Each row is a point on a landscape with many valleys, with its height.
A ball rolls from a point to whichever of its 2 nearest points has the largest drop for the distance, and stops where none of them is lower. Distance is the straight distance between rows; heights are no part of it.
Z_904: [ 0.85  1.46 -4.10  2.45 -2.07 -1.70 -2.37 -4.12 -0.71 -1.38 -4.95  0.23
 -2.20 -2.29 -2.23 -0.26  1.31 -0.40 -0.41 -1.79 -2.64  1.39 -2.25  0.02
 -1.03]  height 460
Z_14: [ 1.48 -3.26  2.78  0.31  1.60 -0.99  0.08  2.25 -0.67  1.16 -1.71  0.34
  1.34 -1.83  1.70  0.65  0.86  3.71 -1.13 -3.07  2.97 -3.12  2.62  0.44
  0.52]  height 590
Z_79: [-2.68  1.02  1.57  0.42 -3.52  2.01 -1.38 -1.97  0.69 -0.95 -0.74 -0.53
 -2.30  0.33 -2.44  0.90  3.40 -1.47  0.02 -1.32 -1.85 -0.80  0.15  3.88
  0.15]  height 728
Z_337: [-1.74  0.45  1.86 -2.43  0.40  3.75  0.17 -0.81  0.76 -0.92 -1.25 -0.94
  2.74 -0.19 -1.89 -1.19  0.32 -2.76  4.33 -2.36  1.17 -1.51  4.23  2.75
  3.33]  height 831
Z_519: [-0.19 -1.93 -2.37  0.59 -2.18 -1.30 -0.71 -0.85 -0.06  0.27  0.05  0.33
  1.68 -1.51  0.94  0.24  1.47  3.85  2.96 -3.24 -0.61  0.33  1.69  3.95
  1.41]  height 264
Z_102: [-0.36  0.30  1.29 -4.07 -2.62  1.28  1.14  0.19 -0.34 -1.28 -1.26  1.40
 -0.31  3.82  0.67 -5.44 -0.84  1.10  0.58 -0.75 -0.41  4.14  0.13 -1.10
  0.79]  height 121
Z_167: [ 2.95 -0.40 -1.29  1.29  1.05 -0.10 -0.15  0.27 -0.11 -2.87  0.22 -1.59
  1.16  0.50 -0.15 -0.89  0.80  2.58  4.06  0.11  0.06  0.61  0.39  0.71
 -2.32]  height 180
Z_404: [-3.42  0.20  0.42 -3.20  3.42 -0.62 -4.49  1.55 -0.34  0.33 -1.30 -1.13
 -1.49 -1.67 -0.20 -1.69 -1.74  0.41  0.89 -4.00  0.43 -1.14 -0.38 -1.33
  2.82]  height 626
Z_84: [ 1.69  1.73 -1.06 -1.59 -1.51 -0.04 -3.23 -0.51 -0.65 -4.30 -1.43 -0.96
  1.12 -1.45 -0.59 -2.79  0.92  5.02  2.11 -2.16 -2.64 -0.85 -2.58  3.24
  0.56]  height 67
Z_194: [-1.58  1.01  3.16 -3.16  0.49  4.40 -1.42 -1.58 -0.47 -2.58 -3.68 -2.10
  1.62 -1.86 -1.29 -2.60  1.27  0.44  2.12 -1.94  0.55  0.94  0.70  2.83
  2.28]  height 820
Z_630: [-1.48 -0.16  1.49 -2.27  3.61  1.99 -2.60  0.32 -0.04  0.50 -0.59 -1.08
 -3.19 -1.44 -1.26  1.19 -2.92 -1.10 -0.86 -2.49  2.26 -0.15  0.57 -2.65
  0.14]  height 653
Z_249: [-0.53 -0.05  2.30 -0.41  0.10 -1.79 -0.76  0.48  0.99  1.99  1.76 -1.80
 -0.37 -0.08  1.37  0.97 -0.73  1.09 -0.48  1.96 -0.54 -0.72 -2.19 -2.53
 -1.96]  height 592
Z_245: [-1.02 -0.03 -2.99  0.16  2.73 -4.26 -3.94 -1.30  0.10  0.06 -2.99  3.23
 -2.30  0.71 -1.11 -0.92 -0.19  2.70  0.41 -3.26 -4.59  1.81 -0.34 -0.44
  0.97]  height 550
Z_869: [ 2.21  1.92 -4.42  0.54 -1.05 -1.06  0.71 -1.05 -0.85 -2.60 -1.58  2.63
 -2.70  4.15 -1.78 -2.36  2.22  0.16  0.44  1.54 -1.37  2.96  0.36 -1.01
 -0.33]  height 304
Z_333: [-2.49 -1.34 -1.80  2.90  2.22 -3.62 -3.76 -1.23  0.17 -1.23 -2.60  1.47
 -2.84 -2.42  0.27 -0.59  0.59  0.29  0.28 -2.47 -2.29 -0.26  0.70  1.38
  0.41]  height 512
Z_343: [ 0.75  1.40 -3.97  1.70 -1.58 -2.58  0.47 -1.61  0.21  4.94  2.34 -1.19
  1.06  2.17  2.70  0.73 -0.94  0.78 -0.28  0.68 -0.19 -0.91 -3.18 -4.84
  0.17]  height 672
Z_627: [-1.71  0.08 -0.25 -1.83  2.01 -0.50 -1.79  0.87  1.07  0.74  2.70 -0.55
 -0.15  1.38 -4.51  2.30 -0.06  0.27  2.29 -2.29 -1.06  0.14 -0.01  0.34
 -0.72]  height 371
Z_108: [-2.66 -1.10  0.45  4.23  1.51 -1.14  0.65 -0.59  0.84 -2.40  1.71  0.08
 -5.84 -2.52 -1.23  0.06  1.63 -1.98  0.93 -0.39 -0.41  3.33  0.97  1.59
 -2.02]  height 847
Z_818: [ 3.19 -0.02 -2.44  1.45  0.32 -1.82 -3.31 -0.61  0.57 -3.46  0.45 -2.11
  0.68 -2.14 -2.13 -0.41  1.01  4.10  3.91 -0.80 -3.01 -2.77 -2.30  1.29
 -1.56]  height 168
Z_688: [ 2.28 -0.76 -0.05 -1.33  0.47 -2.06  0.87  2.06 -1.11  1.92  0.36  3.52
  2.45  5.67 -1.20  0.67 -1.39  4.07 -1.65 -0.55 -1.07 -1.37  2.02 -1.85
  0.22]  height 367
Z_307: [ 4.04  0.82  0.25 -2.76  2.35  5.85 -1.67  1.56 -1.45 -4.17 -0.81 -1.96
  1.32  0.50 -0.12 -1.91 -0.38  1.93  1.29 -0.36  2.94  0.22  1.25 -1.48
  0.12]  height 310
Z_701: [-1.06  2.12  1.68  2.93  1.62 -0.43  1.44 -1.38  1.31 -0.04 -0.90 -0.68
 -4.85 -1.36 -3.17  0.42  1.12 -3.68 -1.38  1.73 -0.18  2.83 -0.48 -1.18
 -2.34]  height 827
Z_384: [ 3.47 -0.95  4.57 -2.30  2.46 -0.57  3.84 -0.78  1.59  0.24  1.99  3.43
  0.39  0.68  0.02 -0.34 -2.50 -4.76 -0.12  3.93 -1.10  0.71  1.68 -1.73
 -0.93]  height 237
Z_448: [ 3.32 -2.56  0.60  1.09  3.24 -1.09  2.20  1.21  1.77  0.05  3.14  1.71
 -1.91  3.05  1.70  0.96 -1.48  1.76 -1.47  3.29 -0.30  4.24  0.37 -2.71
 -3.43]  height 84
Z_807: [-3.55 -1.73  2.10 -0.38 -3.69 -0.33 -1.07  1.07  1.02  2.30  2.39 -1.21
 -2.70 -1.81  2.87 -0.69  0.22  2.82  0.31 -2.90  0.68  1.33  0.54  1.92
  0.42]  height 624
Z_309: [ 3.11 -2.35 -0.03 -1.04  0.02  2.39  2.42  0.66  0.51 -2.42 -0.45  3.38
 -0.01  4.52  1.09 -0.30 -0.76  3.16 -2.28  3.47 -0.35  4.51  2.13 -2.04
 -1.09]  height 216
Z_287: [ 3.05 -2.47  1.34  1.11  1.06 -1.99  3.23  0.12  1.41 -1.43  2.20  0.32
 -2.51  1.06  1.54  0.81  2.71  1.23 -0.63  3.60  0.50  1.99  1.13  0.47
 -4.20]  height 204
Z_724: [-1.77 -1.23  2.45  3.07  0.20 -1.76  2.07 -2.17  0.82  2.15 -0.45 -0.66
 -1.31 -2.86  0.85  4.62  1.22 -4.53 -4.72  4.08  0.25 -0.68 -0.70 -1.25
 -2.06]  height 828
Z_142: [ 2.85 -0.35  2.09 -1.42  2.17  0.82  2.79 -1.59  1.09  0.90 -0.48  3.73
  0.85  3.76 -0.07 -0.41 -3.51 -2.97 -2.37  5.99 -2.53  1.33 -0.37 -3.74
 -0.05]  height 303
Z_286: [ 1.29 -0.43 -2.19  3.45 -0.71  2.45 -0.28  0.31 -0.43 -0.96  1.88 -0.77
  1.37  0.70  2.60 -1.52 -3.71 -0.86 -0.16  1.88  1.83  2.55  0.98 -4.58
  0.75]  height 346
Z_521: [-0.28 -0.53  5.34 -2.30 -1.75 -1.15 -0.68  2.04  0.44  0.77 -0.01 -0.67
  2.50  0.46  0.88  0.57  0.21  4.36 -2.20  1.17 -1.95 -3.42 -1.44 -0.12
 -0.53]  height 547
Z_360: [-0.91  0.95 -0.32 -0.03  3.75 -1.37 -0.20  2.91  0.76 -2.28  3.09 -1.84
  0.28 -0.56 -0.23 -3.63 -2.25  1.12  3.58  2.42 -1.08 -0.49 -3.41 -1.92
  0.86]  height 603
Z_892: [-1.96  3.18  1.32  1.54 -3.23  5.30 -1.05  1.22  1.35  0.89  1.93 -1.37
 -3.71 -2.75  2.79  0.24  2.02 -1.21 -1.28  0.74  1.92 -2.94 -1.39  2.40
 -0.94]  height 556
Z_781: [-0.27  2.94 -0.39  1.63  1.80  1.82  0.16  0.52  0.23  2.52  0.81 -3.93
  0.26 -2.38 -1.79  1.56 -2.32 -3.84 -1.92 -0.54  1.39 -0.39 -4.91 -3.52
 -1.18]  height 764
Z_795: [ 0.25 -0.49 -5.47 -2.55  0.92 -2.46 -0.03  1.17 -0.93  2.19 -0.40  4.88
  2.11  3.87 -2.82  0.92 -1.14  3.33 -2.27 -0.14 -1.88  0.66  2.29  0.34
  1.45]  height 427
Z_792: [ 0.89 -0.46 -1.51 -0.74  2.76  1.60 -1.26  1.75 -0.04  1.74  2.04  1.53
  1.60  3.89 -3.18  2.06 -1.22 -1.50  0.99 -2.59  1.62 -0.43  4.15 -1.18
  0.89]  height 306
Z_509: [-2.02 -0.82 -1.30  1.29  3.56 -3.04 -1.84  0.82  1.46  1.01  2.80  0.15
  2.25  0.38  0.34 -0.65 -3.39  1.84  3.66  1.34 -3.02  1.75 -0.81 -1.35
 -1.35]  height 568
Z_403: [-2.70 -1.28 -1.34 -1.98  1.68 -5.28  1.03  0.04 -2.02  1.36 -1.50  6.08
  0.62  1.87 -0.91 -1.90 -0.87  3.23 -2.87 -1.54 -2.34  1.16  1.14  1.40
  2.44]  height 484
Z_123: [-1.38  2.58  0.52  0.89  1.91  2.00 -0.73  1.75  0.41  0.96  3.04 -3.86
  0.61 -2.20 -2.55  3.29  0.36 -1.21 -0.45 -0.03  0.83 -3.75 -4.41  0.82
 -0.52]  height 740
Z_247: [-1.28  0.37  0.36  0.76  0.86  3.91  1.28 -0.89  1.53 -1.15  0.62 -1.61
  0.38 -1.13 -4.82  1.72  1.53 -2.54  4.76 -1.43  1.85  0.14  2.33  3.48
 -0.25]  height 841
Z_417: [ 1.26  0.34 -1.21  0.48 -2.38 -3.08  0.14 -1.13 -0.70  1.73 -1.71 -1.01
 -3.49 -1.65  1.99  0.62  3.55  1.55 -1.58 -0.94  0.75 -0.99  0.22 -0.55
 -0.18]  height 375
Z_165: [-1.41  4.24 -0.43  2.01  2.37 -0.54  0.89 -0.59  1.56  4.77  0.06 -1.45
 -2.14  1.44 -1.73  0.20 -3.26 -2.68 -3.35  1.05 -1.00  0.68 -4.61 -5.30
 -0.28]  height 789
Z_154: [-1.79  1.09 -1.17  1.09  1.82  0.37 -1.57  1.88  0.27 -2.88  2.00 -2.31
 -2.47 -3.44  0.05 -1.94 -1.10  3.48  1.98  1.28 -3.12  0.59 -5.28 -0.10
 -0.20]  height 634
Z_155: [-0.77  1.74  0.14  2.18  3.58 -1.48 -0.21 -0.78  0.21  2.24 -1.17  0.13
 -3.83  0.96 -2.11 -1.26 -0.22 -4.12 -1.51  1.23  0.48 -0.71 -0.07 -4.96
 -0.75]  height 809
Z_555: [ 0.24 -1.91 -2.24  0.93 -1.12 -5.97  1.33  0.60 -0.24  2.14  0.39  2.01
 -2.09 -0.08  2.19  1.54  1.31  2.35 -2.91  0.55 -0.03 -0.75  1.33 -0.11
  0.01]  height 433
Z_758: [ 4.95 -1.22 -0.39  2.39  0.87  0.00  1.84  0.25 -0.23  0.18  0.91 -1.96
  5.57 -0.33  0.53  1.02  1.75  3.35  2.46  0.98  1.17 -2.33  0.35  1.69
 -0.45]  height 243
Z_67: [-0.42 -1.00  4.61  2.12 -1.38  2.15  0.11  2.38  0.07 -2.35 -0.97  2.24
  1.87 -0.99  0.83 -1.53  2.64  3.21  0.63 -0.71 -0.90 -1.62  1.18  5.42
  1.40]  height 791
Z_542: [ 0.27 -2.20  0.90  1.91  1.13 -3.47  2.98  0.92 -2.75 -0.97 -0.53  2.71
  2.78 -0.74 -0.86 -1.35  1.35  3.12  0.49 -1.89  1.45 -3.38  2.18  2.99
  1.66]  height 565
Z_526: [-0.75  0.63 -0.56 -1.96 -1.26  4.32 -0.14  0.08 -1.40 -1.72 -0.06 -1.43
 -1.56  0.60  1.78 -4.64 -1.79 -1.91  1.27 -2.03  2.60  3.24 -0.33 -0.65
  2.11]  height 230
Z_99: [ 0.86 -2.50  2.26 -1.51 -0.92 -1.12  3.54 -0.49  1.03 -3.10  0.64  1.51
 -1.69  2.69 -2.28  2.05  2.60 -0.65  0.26  2.50 -1.19  2.96  2.69  2.73
 -2.53]  height 292
Z_843: [-0.47 -2.75 -3.67  2.13  1.93 -5.14  1.45  0.93  0.92  2.36  1.73  1.64
  4.41  0.52  1.35  0.74 -1.63  2.51  1.58  2.19 -1.28  0.85 -0.09  0.80
 -1.25]  height 532
Z_112: [-2.59  0.12 -3.95 -1.15 -2.01 -3.08  1.97 -1.95  0.68  6.69  0.89  0.57
  0.93  1.77  1.74  2.52 -2.86 -1.17 -1.06 -0.06 -0.74  1.51 -1.01 -2.67
  0.52]  height 702
Z_132: [-2.52 -0.19  2.89 -0.18 -3.09  4.77 -1.41  1.96  1.76  2.63  1.53 -0.78
 -1.35 -1.93  2.93  2.95  1.59  2.66 -0.34 -1.77  0.91 -1.77  1.36  3.39
 -0.77]  height 589
Z_303: [-2.03  2.91  2.56  2.09 -5.01  5.91  0.62 -0.21  1.75 -0.34 -0.46 -3.06
 -0.08 -2.95  3.68 -0.75  0.96  0.38  0.23  2.56  0.82 -0.38 -2.18  2.09
 -0.65]  height 526
Z_589: [-0.02  0.83  4.48 -0.85  2.56 -0.26  0.85 -0.05  1.24 -0.79 -2.02  0.00
  1.30  2.13 -1.77 -1.67 -1.91 -2.40  0.11  4.15 -3.02  0.86 -2.11 -3.29
 -1.55]  height 364
Z_632: [-0.82  0.03 -0.58 -2.41  5.14 -2.38 -4.19  1.98 -0.54  0.21 -2.59  1.26
  0.02  2.39 -1.87 -2.10 -1.94  2.83  0.51 -2.68 -2.87  0.19 -0.42 -1.65
  2.62]  height 591
Z_820: [ 1.51 -0.86 -1.25  1.75  2.12  2.25 -0.96  1.25 -0.69 -1.60  1.30 -1.67
 -1.64  0.07  2.29 -3.90 -2.13  0.11  1.71 -1.15  3.44  2.30  1.24 -3.07
 -0.65]  height 296
Z_704: [-2.58 -0.14 -1.09  2.30 -1.95 -0.57  0.14  0.12  1.30  0.10  3.99 -3.91
 -3.38 -1.78  1.37 -0.98 -0.86  1.33  1.31 -1.54  0.89  2.58 -1.80  0.39
 -2.41]  height 663
Z_732: [ 1.99  1.50  1.28 -0.37 -1.47 -3.16  0.12 -0.50  0.49  3.86  3.03 -3.24
 -0.02  1.44  2.29  1.84  0.85  0.31 -2.09  2.13  0.02 -4.58 -4.54 -4.07
  0.90]  height 633
Z_76: [ 1.69  0.22 -3.39 -0.02 -1.08 -1.04  3.46 -2.56 -1.09  1.99  0.17  0.48
  2.58  3.63 -0.03  0.34  0.22 -3.94 -2.03  4.74  0.05  0.80 -1.38 -3.06
  0.05]  height 750
Z_734: [-1.43  1.86 -1.04  0.28  0.81 -1.13 -3.79  1.10 -0.05 -2.27  0.08 -0.99
 -5.57 -3.13 -1.73  1.15 -0.01  2.39 -0.81 -2.39 -2.81 -1.13 -4.39  0.20
 -0.88]  height 671
Z_193: [-1.27 -2.32  2.13 -2.07 -1.07 -0.51  1.13 -0.97 -0.73 -0.69 -2.94  1.90
  4.36 -1.78  2.57 -1.84 -3.25 -2.43  0.53  2.01  0.02  2.08  2.17  0.93
  1.62]  height 301
Z_75: [-0.93 -1.54  4.31 -0.76  1.23 -1.47  3.03  0.93  1.21  0.13  2.14  1.98
  2.60 -0.68 -1.13  0.23 -3.12 -4.55  1.51  1.56 -1.02 -1.92  2.61  1.41
  1.41]  height 124
Z_531: [-3.71  1.47  0.40 -0.29 -2.17 -1.20  0.85  1.57  2.03  0.44  5.51 -2.40
 -4.59 -0.51  0.73 -3.40 -1.19 -1.63  1.62 -1.29  0.92 -1.41 -0.94  0.95
  1.24]  height 700
Z_981: [-1.02 -0.61 -0.52  2.62 -3.13 -1.20 -2.10 -2.68 -0.37  0.20 -3.60 -1.98
 -0.35 -3.70  4.37  0.13  1.82  2.58 -1.04 -0.82 -0.37  0.46 -0.82  1.01
  0.97]  height 435
Z_357: [-1.51 -2.55 -0.39  3.53  3.87 -3.56 -2.86  1.40 -0.67 -0.83 -1.77  2.76
  1.60 -3.01  1.27 -0.93  0.13  2.60  1.04 -1.14 -0.76  0.25  1.84  2.29
 -0.21]  height 544
Z_791: [-1.40 -2.49  3.00 -0.10  0.79 -0.96  1.46  0.66  0.81  1.01  1.53  0.62
  6.39 -0.43  0.33  2.51 -1.42 -1.45  0.27  2.96 -0.39 -1.78  1.48  2.54
 -0.01]  height 223
Z_952: [-3.35  2.31  1.71 -1.12 -1.41  0.34 -3.44  0.16  0.01 -0.39  1.26 -0.77
 -6.00  0.08 -2.46  0.35  1.76 -1.18 -1.18 -1.16 -0.90 -0.96 -1.35  1.08
  0.47]  height 706
Z_819: [-0.43  0.60  0.02  3.82 -3.33  0.79 -2.70  1.89  0.57  2.20  1.35  3.10
  0.39 -0.64  1.51  2.36  2.59  0.33  0.53  1.01 -2.09 -4.86  0.91  4.80
 -2.14]  height 763
Z_584: [ 0.09 -1.96 -0.72  1.71  2.26  0.00  1.93 -2.49 -0.26  3.52  0.71  1.66
  1.97 -1.30  1.49  2.71 -2.65 -7.27 -3.71  3.78  2.56  3.26  0.83 -2.93
 -0.91]  height 792
Z_793: [ 4.28 -3.07 -0.75  1.33  1.39 -1.85  1.32  1.35 -1.04  1.16  1.59  1.10
  6.01  3.19  0.22  2.95  0.16  3.40 -0.22  0.10  1.31 -1.24  1.17 -1.17
 -1.00]  height 302
Z_774: [ 0.44 -1.35 -0.98  2.78  2.40  1.42  0.65 -0.60 -0.05 -2.19  0.61 -0.65
 -3.49  0.06 -3.78  0.94  2.92 -1.52  1.74 -1.85  2.23  2.96  3.00  2.74
 -1.57]  height 851
Z_338: [-2.75 -1.35  5.13 -1.06  2.11  1.28 -1.62 -0.82  0.55 -3.66 -2.95  1.50
  0.60 -0.87 -0.20 -2.66  1.96  1.02  1.43 -3.42 -1.89  0.16  0.97  5.45
  1.99]  height 806
Z_410: [ 1.14 -2.07 -2.59  1.85  1.50 -6.91  1.91  1.90 -0.56  0.60  1.19  2.27
  2.55 -2.43  1.96  1.91 -0.02  3.44 -2.36  3.38 -2.16 -1.48  0.04  1.87
 -1.54]  height 491
Z_954: [ 0.98  1.55 -1.00 -0.79 -1.64  2.74 -1.71 -0.89 -1.10  2.36 -1.85 -3.17
  1.92  0.35 -0.48  1.28  0.66 -0.76 -0.09 -1.26  3.90 -1.84  0.67 -2.18
 -0.03]  height 249
Z_177: [-4.13  3.21  2.21 -3.27 -1.27 -0.51  1.32  1.52  1.72  0.64  3.94 -1.93
 -1.91  0.25 -0.98 -2.72 -3.33 -2.80  1.82  0.32 -1.54 -1.86 -3.63 -1.97
  2.55]  height 736
Z_762: [ 5.57 -0.94  0.62  1.90 -2.16  3.36  0.49 -0.36 -0.33 -3.02  0.96 -0.32
  1.75  1.81  3.38  0.35 -1.98 -0.59 -3.37  2.34  1.11  0.73  3.04 -4.16
  0.87]  height 398
Z_967: [ 1.77 -0.12 -5.09  2.15 -1.95  2.38  2.31 -1.20  0.25  3.14  0.06 -1.61
  1.69 -0.86  1.73  1.92  1.46 -1.51  2.14 -2.53  5.43 -1.94  4.82  0.44
  1.02]  height 114
Z_468: [ 0.70  2.02  0.24 -3.53  0.69  3.79  1.21  1.58 -1.60 -1.68 -1.69 -3.05
  1.20 -1.29 -0.40 -0.29 -2.46  0.33 -0.81  1.29  0.59  2.79 -5.84 -2.62
 -1.64]  height 463
Z_903: [ 0.21  2.39  2.48 -1.09  0.41  1.46  0.88 -1.49  0.30 -2.05 -2.29 -3.48
  1.41 -0.44 -2.21 -1.31  0.09 -2.29 -0.15  3.65 -0.94  2.12 -3.54 -1.63
 -2.34]  height 414
Z_514: [-1.43 -2.95 -0.65  1.87  2.02 -3.99  2.84 -0.19  0.63  3.70  1.76  0.34
  0.81 -1.07  2.64  2.00 -1.10 -4.42 -2.67  3.38  1.52 -1.08  0.10 -1.65
 -0.26]  height 808
Z_676: [-3.14 -0.40  2.17 -0.79 -0.22 -1.08 -2.99  2.05  1.28  0.73  1.89  2.72
  0.08  1.37 -3.01  2.30  0.45  0.19  0.38 -0.99 -5.04 -0.98  0.83  3.27
 -0.31]  height 438
Z_190: [ 1.29  1.47 -4.42 -0.77 -3.22 -3.97  3.08 -2.45 -1.95 -1.16 -1.53  2.35
 -2.99  0.68 -0.66 -0.97  4.26 -1.12 -1.57  1.92 -0.53  1.98  0.73  2.06
 -0.09]  height 365
Z_696: [ 2.74  2.19 -0.92  0.14 -1.49  4.77  2.46 -2.73  1.69  1.02  0.14 -3.81
  1.46 -2.18  0.57  1.98  2.49 -2.30  1.84 -1.27  5.62 -3.07  1.21 -0.29
  0.59]  height 184
Z_127: [-0.44  2.28 -3.27  0.54 -1.19  0.98 -2.83 -3.61  0.22 -3.59 -2.82 -0.94
 -4.04 -2.93 -3.11 -0.77  2.21  0.05  0.89 -4.81 -1.78  0.81 -2.62  2.65
 -0.20]  height 499
Z_214: [ 1.42  2.81 -2.32  1.58 -1.80  1.20  1.49 -3.16 -0.85  1.75 -0.69 -0.13
  4.61  2.43 -2.10  0.59 -1.32 -7.38 -1.69  2.43  1.20  0.91 -0.97 -4.79
  1.15]  height 766
Z_356: [ 1.18 -0.41 -2.29 -2.02 -1.00 -2.33  4.56 -1.75  0.88  4.63  2.53  2.70
  2.22  2.76  2.29  1.24 -2.63 -3.76 -0.74  3.78 -0.45 -0.58 -1.05 -3.03
  1.23]  height 731
Z_234: [-1.25 -1.27  0.16 -3.21 -1.50 -0.89  1.52  0.08 -1.59 -1.82 -2.63  3.46
  2.87  1.44  0.85 -3.76 -0.78  0.36  0.44 -0.85 -0.12  2.40  1.80  1.63
  2.21]  height 227
Z_533: [ 2.03  1.31  1.37 -5.22  1.33  2.65 -0.44  2.80 -2.33 -4.55 -2.35 -2.45
 -0.56 -0.05 -1.55 -1.08  0.37  0.51  0.98 -0.19  1.47 -2.91 -1.26  0.05
  1.03]  height 263
Z_617: [-2.74 -1.68  2.74 -0.17  1.06 -4.42 -0.23  0.42 -1.11  0.49 -1.93  4.75
  2.36  1.03 -1.00  0.98 -0.23  2.44 -1.72 -3.07 -1.80 -2.74  1.02  2.83
  2.26]  height 531
Z_271: [-3.01  0.13  3.01  1.73 -4.77  3.61  0.14 -2.57  0.67 -1.06 -4.86 -1.98
 -0.69 -4.97  4.60 -0.34  2.55  0.76 -0.46  0.48  0.05  0.41  0.55  2.99
  0.91]  height 485
Z_708: [-2.64 -2.76 -1.27 -0.94 -1.06 -0.28 -1.63 -2.93 -0.70  1.17 -2.95  1.14
 -1.51 -1.37  2.49  0.56  1.04  1.62 -0.10 -5.56  0.36  2.99  2.17  2.76
  1.95]  height 335
Z_3: [-0.80  1.51  2.32  2.04 -1.82  1.98 -3.35  3.65  0.10 -0.92  1.30  1.67
 -1.27 -1.05  1.87 -0.91  2.01  2.19 -0.10  0.20 -1.75 -3.68 -1.01  4.90
 -2.33]  height 776
Z_331: [ 5.36 -0.91  0.06 -1.97 -0.62  5.56 -0.26  0.71 -1.79 -3.74  0.11 -1.67
  0.31  1.58  1.44 -1.82 -2.12  1.29 -1.71  2.19  3.80  1.15  0.38 -4.20
 -1.15]  height 350
Z_888: [ 4.16 -0.04 -4.32  2.07  0.82  0.32 -2.12  0.03 -2.27 -3.82 -0.96  1.25
  0.85  2.79 -1.73 -1.38  1.65  2.20  1.32  0.11 -0.36  2.16  2.67 -0.90
 -0.80]  height 240
Z_893: [ 1.11  1.79  0.31 -3.49 -0.25  0.16 -2.16  0.76 -2.10 -2.43 -3.40 -1.09
 -1.09  0.43  0.70 -4.25  2.12  2.68 -0.41 -1.71 -0.07 -1.16 -2.42 -0.60
  2.35]  height 187
Z_645: [ 0.34  1.34  1.51 -3.46  2.01  3.70  0.55  2.09 -0.55  0.59  1.89 -2.77
 -4.42 -2.61 -1.59  1.77 -2.40 -3.72 -2.56 -2.16  4.68  0.05 -1.38 -2.91
 -1.00]  height 682
Z_722: [-1.61  0.04  3.95 -0.35 -0.61 -1.30 -2.09  3.75  1.42  1.46  3.62  1.06
  2.66  2.15 -1.34  2.66  0.05  1.66  0.21  0.02 -3.40 -3.46 -2.04  0.88
  0.03]  height 495
Z_324: [-2.14  2.84 -0.47  2.67 -3.68  0.14 -1.21  0.29  0.50 -0.02  1.33  0.92
 -0.60  0.77 -2.32  1.74  3.28 -2.74  1.19  1.18 -2.62 -3.63  0.95  3.00
  0.60]  height 746
Z_414: [ 0.47  0.06  3.40 -1.23  1.75  4.55  0.66  0.99  1.07  1.04  2.42 -3.38
 -1.57 -3.62 -1.95  5.28  0.32 -2.40 -1.98 -0.87  3.25 -1.72 -1.66  0.31
 -1.38]  height 713
Z_939: [ 3.08 -1.71 -4.68 -1.10 -3.76  2.84  1.47  0.88 -1.82  1.09  1.20  0.42
  1.89  2.48  1.88  1.65 -0.19 -0.66 -0.21 -1.23  4.08 -0.30  4.99  0.22
  1.63]  height 185
Z_163: [ 0.26  1.05  0.54  1.87  0.46  0.69  2.25 -3.20 -1.03  2.69 -1.54 -0.35
  0.90 -1.12 -0.09  0.55 -2.38 -8.38 -1.37  2.39  1.91  0.51 -0.29 -3.09
 -0.52]  height 780
Z_143: [ 1.45  1.14 -5.23  0.62 -4.55 -0.16  0.05 -3.56 -2.30 -1.59 -3.84  1.20
 -1.53 -0.05  0.05  0.39  3.95 -1.16 -0.54 -1.63 -0.33  2.45  1.15  2.64
 -0.08]  height 412
Z_578: [ 0.64  2.69  1.01  0.40 -3.12  1.60  0.11 -1.98 -0.20  0.60 -2.09 -3.23
 -1.96 -1.97  0.43  1.73  2.78  0.12 -1.77 -0.38  2.20 -1.11 -1.16 -1.45
 -1.03]  height 311
Z_914: [ 0.51 -2.28 -0.89 -1.66 -0.33  0.12  0.62  0.14 -1.18  1.56 -0.44  1.06
  1.40  0.88 -0.58  3.44  0.38 -1.39 -0.45 -2.69  3.06 -1.34  5.28  1.74
  0.95]  height 250
Z_248: [-1.96  2.43  0.39 -5.90 -1.10  0.35 -1.18  1.74  0.17  1.43  1.25 -0.67
 -1.40  2.47 -2.62 -2.35 -2.48 -1.33  3.17 -2.40 -0.03 -2.08 -0.33 -1.51
  3.18]  height 769
Z_484: [ 1.47 -0.63 -2.96 -0.54  0.86 -0.45 -2.34 -2.18 -1.79 -3.61 -3.24  2.01
  1.33  0.18  0.40 -0.56  1.94  3.39  1.69 -4.66 -1.45  2.10  0.06  3.58
  0.76]  height 181
Z_365: [ 3.13 -0.40  1.85 -2.41 -1.57 -0.18  1.99  0.74 -0.22 -1.65 -0.99  1.24
 -2.76  3.74  0.79 -3.25  1.35  3.77 -1.39  0.82  0.19  2.94 -0.87 -1.76
 -0.98]  height 238
Z_461: [ 0.11 -3.36 -0.14  0.85  1.78  0.55  2.00  0.43 -0.09 -0.36 -0.51  0.02
  6.68 -1.65  3.42 -1.12 -3.67 -1.45  1.82  2.92  0.92  1.12  2.01  0.89
  0.00]  height 295

Two balls start at each pair of points below. Name the first point that both come to, or write -.
Z_3 and Z_892 | Z_417
Z_177 and Z_521 | Z_967
Z_514 and Z_509 | Z_967
Z_165 and Z_343 | -
Z_360 and Z_249 | Z_967

Where does a ball stop that starts at each point below?
Z_701 | Z_333
Z_247 | Z_967
Z_732 | Z_967
Z_724 | Z_967
Z_271 | Z_967

Call two points neighbours if one is among the 2 nearest of the other. Go from one point of each pair to the other, from neighbour to neighbour, staying as low as possible. Name the highest point that can't be avoided.
Z_75 and Z_333 | Z_542
Z_84 and Z_75 | Z_762
Z_448 and Z_75 | Z_193
Z_102 and Z_448 | Z_365
